The views of a scene show one set of named points, each view turned or mirrored, shifted and resized as a whole, with a little noise and some points left out.
In the rows, zero is written as 128.

Scene 1
View 1
boboz: [127 116 153 131 142 140 122  74 123 100 128 128 108 105  77 112 124 142
 136 184 147 109 139 135 133]
nirep: [152 107 113 152 114 127 118  84 115 101 150 142  93  99 108 146 108 162
 155 135 148 106 138  95 134]
biran: [149 102 124 138 153 143 107  96 135 124 115 103  95  97 118 118 140 165
 157 179 128 113 104 124 137]
Geki: [152 121 131 155 153 152 115 110 130 119 109 128 104 118 101 117 114 135
 166 186 124 137 125 149 142]
nufur: [161 100 147 142 157 121 135 108  91 106 151 161  99 101  89 149  76 156
 138 104 101 134 144 119 128]
tutad: [135 105 122 155 139 141 128 100 128 143 138  84 118  96 127 128 137 144
 130 187 171  82 116 117 128]
keri: [144 113 134 170 110 140 106 105 125 100 127 155  94  97  97 146  99 160
 174 140 141 134 138 103 131]
vav: [166 103 133 125 131 120 132  76 114  88 149 150  82  96  92 142 115 172
 145 129 127 104 137 104 126]
panom: [ 86 110 125 184 129 153  53  82 127 102 106 109 114  88 111 110 113 168
 164 167 137 138 123  98 160]
kogek: [181 101 175 115 133 123 192 105 115 119 160 142  97 101  71 155 125 138
 117 158 165  76 139 135  87]
Riros: [175 112 146 123 137 140 138  93 138 101 121 147  80 108  85 129 134 152
 162 178 133 115 126 139 120]
duze: [153 115 109 164  99 129 125  88 123 104 152 145  92 103 111 152 107 153
 161 143 163 103 144  93 132]
Sifu: [183 101 120 143 125 138 145 113 143 128 133 122  81  99 127 149 139 161
 165 167 152  94 110 114 114]
zutof: [180  88 126 120 134 120 140  91 123 108 150 132  76  82 115 154 130 183
 150 127 130  91 114  94 114]
digug: [153 107 107 153 120 109 146  84  92 109 181 146 109 105 108 160  89 146
 124 114 159  86 157  95 129]
tenog: [108 105 126 136 161 131  83  57 106 101 130 107 115  99 101 101 117 162
 130 164 122 117 129 115 159]
ked: [190 107  92 124 157 120 149  89 116 126 154 120  92 117 130 139 124 151
 147 154 127  90 123 126 135]
Ripu: [153 112 147 130 159 127 138  90 103 112 143 137 109 109  86 129 104 142
 131 154 127 112 141 140 130]
Zaf: [160 116 118 128 162 133 134  90 117 121 134 121 104 122 104 119 120 138
 142 178 126 110 128 146 142]
memib: [157  92 140 143 153 142 103 114 130 116 112 126  86  83 115 134 118 181
 166 144 107 134 105 112 131]
pozov: [157 114 130 117 115 146 108  60 157  80 113 134  66  98  91 112 157 173
 177 195 141 106 118 119 129]
Fote: [155 104 147 178 122 153 117 136 137 129 117 136  96  91 112 152 110 158
 172 156 142 133 115 116 118]
View 2
Geki: [103 117 127 133 148 120 135 147 168 130 197 134 110 139 176  63 128 123
  76 123 146 105 109 140 136]
panom: [106 146 127 140 139 174  87 104 180 152 232 132 161 162 177  97 120 111
 100 125 102 134 135 157 131]
kogek: [110 134 152  96 147 116 143 153  84 138 130 123  11  87  98 104 118 128
  79 116 126 104 127 123 148]
memib: [121 148 134 107 139 152 103 122 166 146 177 124 100 155 160  62 124 158
  55 157 125 133 134 122 132]
Sifu: [118 115 153 108 123 143 122 127 169 125 148 126  62 102 139  67 131 140
  95 134 129 144 122  94 135]
boboz: [ 98 137 132 126 145 135 128 128 114 134 201 144  81 122 160 105 118 107
  89 103 132 101 135 152 137]
Riros: [ 99 132 143 115 139 131 133 145 130 124 180 132  62 110 161  65 134 140
  69 124 142 110 140 130 115]
zutof: [127 154 138  72 119 159 120 104 132 140 144 128  56 113 126  71 130 155
  83 152 106 131 153  95 124]
pozov: [ 88 138 149 126 117 161 115 116 135 108 210 138  73 100 193  64 140 136
  92 110 141 131 172 118  90]
duze: [100 136 132 101 117 152 139 117 156 136 168 127  99 101 121  71 135 123
 125 128  83 125 138 125 123]
Zaf: [115 123 116 103 135 117 150 129 139 128 184 152  82 126 164  77 122 120
  87 127 144  91 113 128 146]
ked: [124 123 113  69 114 127 160 114 151 125 154 151  71 113 144  61 131 137
  99 149 128 100 120  95 145]
digug: [110 154 115  69 124 142 160 114 126 156 142 129  90 107  79  89 122 123
 128 136  61 100 129 139 146]
tutad: [131 106 138 119 132 141 116 110 157 134 174 146  83 117 151 119 116  98
 122 110 131 132 104 103 172]
biran: [121 123 134 116 128 146 112 112 163 131 192 144  93 138 182  81 123 130
  80 131 144 125 125 111 141]
vav: [104 164 128  80 126 150 136 117 117 142 167 130  74 115 126  69 131 143
  86 142  99 105 159 133 117]
nirep: [103 149 127  95 125 156 131 114 150 144 171 122 101 115 120  73 131 131
 112 136  85 122 142 134 124]
keri: [ 90 147 142 120 144 153 119 138 163 148 182 104 117 126 122  62 133 139
  89 136  87 132 138 153 114]
Ripu: [110 143 118  97 149 121 147 138 119 145 176 137  82 134 137  83 119 124
  76 128 123  84 123 145 144]
View 3
keri: [111 115 169 130  99 133 117 132 176 137 121 141 136 144 139 115 116 134
 145 136 100  77 114 130 118]
panom: [125 131 164 163 109 154 123 113 207 148 162 143 147 143 119 113 108 134
 130 154 108  85 107 146 119]
digug: [110 141 162 124 116 100 112 145 154 116  99 132 114 171 135 112 120 158
 124 130 122 104  96 121 141]
kogek: [118 128 171 108 109 135 113 149 122  92  87 104  99 143 107 148 126 154
 124 134  92  83 121 104 124]
tenog: [121 143 164 171 122 150 122 116 181 118 163 121 115 146 118 114 110 142
 121 152 109 101 111 134 136]
Riros: [115 109 174 136 102 153 110 143 144 108 134 122 118 124 125 132 124 136
 132 128  83  79 129 113 128]
biran: [126 116 159 154 116 155  95 137 163 109 160 128 134 137 114 136 117 131
 127 149 100  84 117 125 129]
pozov: [129 112 176 155 120 171 116 134 148 132 152 140 135 112 131 132 114 139
 124 121  78  82 121 102 124]
duze: [121 122 166 132 113 125 109 145 159 130 122 144 136 146 133 121 120 149
 123 124 109  92 103 119 135]
Zaf: [112 122 167 146 103 141 106 143 154  95 150 118 111 137 113 123 127 139
 120 136 100  93 126 128 147]
nirep: [116 127 163 137 115 124 112 138 163 130 121 140 129 149 139 117 114 147
 132 133 109  91 103 119 128]
memib: [112 109 154 151 111 146  95 131 166 115 148 126 130 143 136 126 111 126
 156 158  97  78 117 124 111]
tutad: [137 131 159 135 116 144  96 146 163 110 142 129 141 150  86 146 127 147
 105 149 114  89 103 128 133]
ked: [114 117 157 145 114 123  83 158 138  92 142 125 120 148 130 126 127 142
 123 131 109  99 112 112 150]
Fote: [117 105 161 122  92 137  98 143 174 123 126 135 146 145 122 133 121 128
 148 150 100  68 116 134 109]
zutof: [120 117 154 141 132 131  90 145 134 112 119 125 122 149 144 131 113 146
 144 142 102  92 101  98 120]
nufur: [ 91 124 156 138 100 115 107 129 167 103 120 111 102 159 149 104 113 132
 163 154 106  87 120 134 124]
View 4
tenog: [ 65 133 145 154 189 158 136 139 102 139 123 138 163 117 155 201  76 119
 122 122 156 111 135 168 142]
kogek: [ 66 113 179 137 120 152 148 228 118 129 181 123 170 138 114 144  98 103
 135 106 168 154 140 133  89]
vav: [ 89 116 155 161 125 137 156 174 121 119 138 118 171 129 140 169  70 104
 130 135 150 133 164 155 115]
Riros: [ 76 103 177 150 151 153 131 171 114 125 144 116 166 159 144 171  87 107
 142 129 139 137 145 153 144]
Sifu: [ 78 115 176 173 124 161 119 184 120 129 127 112 163 172 131 135  82 126
 119 122 168 158 146 151 144]
nirep: [ 91 122 156 164 133 134 132 161 123 127 116 113 150 120 152 151  72 111
 125 128 165 138 160 160 124]
boboz: [ 61 114 167 135 173 153 124 171 107 138 151 124 148 131 147 181  93 108
 140 110 146 125 129 152 129]
zutof: [ 86 119 156 182 113 151 156 183 126 120 131 119 178 150 125 158  63 121
 109 137 158 144 165 157 119]
ked: [ 81 133 161 165 135 159 137 169 100 124 120 134 196 159 127 146  90 113
 139 134 186 141 162 131 140]
panom: [ 79 125 156 161 193 151 106 121 121 137 108 112 128 115 183 184  67 129
 109 117 145 131 125 204 164]
biran: [ 67 119 170 168 168 171 121 156 111 132 126 122 168 167 143 174  82 129
 120 125 153 140 132 166 162]
tutad: [ 55 136 163 165 166 175 105 180 105 148 122 130 147 144 130 147  91 133
 110  99 185 143 123 152 139]
pozov: [ 68  92 167 164 147 150 113 166 114 136 131 109 136 176 143 181  74 114
 137 137 108 114 152 143 150]
Fote: [ 90 112 192 159 142 148 121 168 131 122 136  96 154 149 164 140  81 123
 117 117 164 175 133 196 150]
memib: [ 88 112 174 169 153 158 148 152 126 117 135 110 183 157 156 176  70 123
 114 136 149 154 144 195 157]
duze: [ 87 122 155 163 132 135 117 164 117 131 110 114 142 127 150 140  76 112
 130 126 168 140 161 152 126]
Ripu: [ 77 123 170 134 159 152 148 171 109 124 153 128 184 122 145 170  97 100
 145 122 169 139 140 153 125]
nufur: [102 125 168 142 138 134 175 162 127 104 154 118 202 106 157 165  82  96
 137 135 173 157 157 183 117]
Zaf: [ 71 124 170 144 166 162 128 165  99 129 138 132 183 150 139 167 100 107
 148 123 171 137 141 143 144]
keri: [100 110 172 151 141 130 126 154 133 120 128  99 146 121 171 153  76 108
 128 128 152 157 149 186 138]
digug: [ 92 142 146 154 122 127 146 177 116 125 119 128 163  90 142 136  81 102
 128 120 200 146 167 148  95]
Geki: [ 78 112 188 138 178 158 113 147 107 127 139 115 170 153 162 164 102 109
 146 122 157 151 129 167 168]

Which points are out of place in each view (at most two, in the order of its rows)? Write - if all are in place.
view 1 | duze
view 2 | -
view 3 | nufur
view 4 | Riros
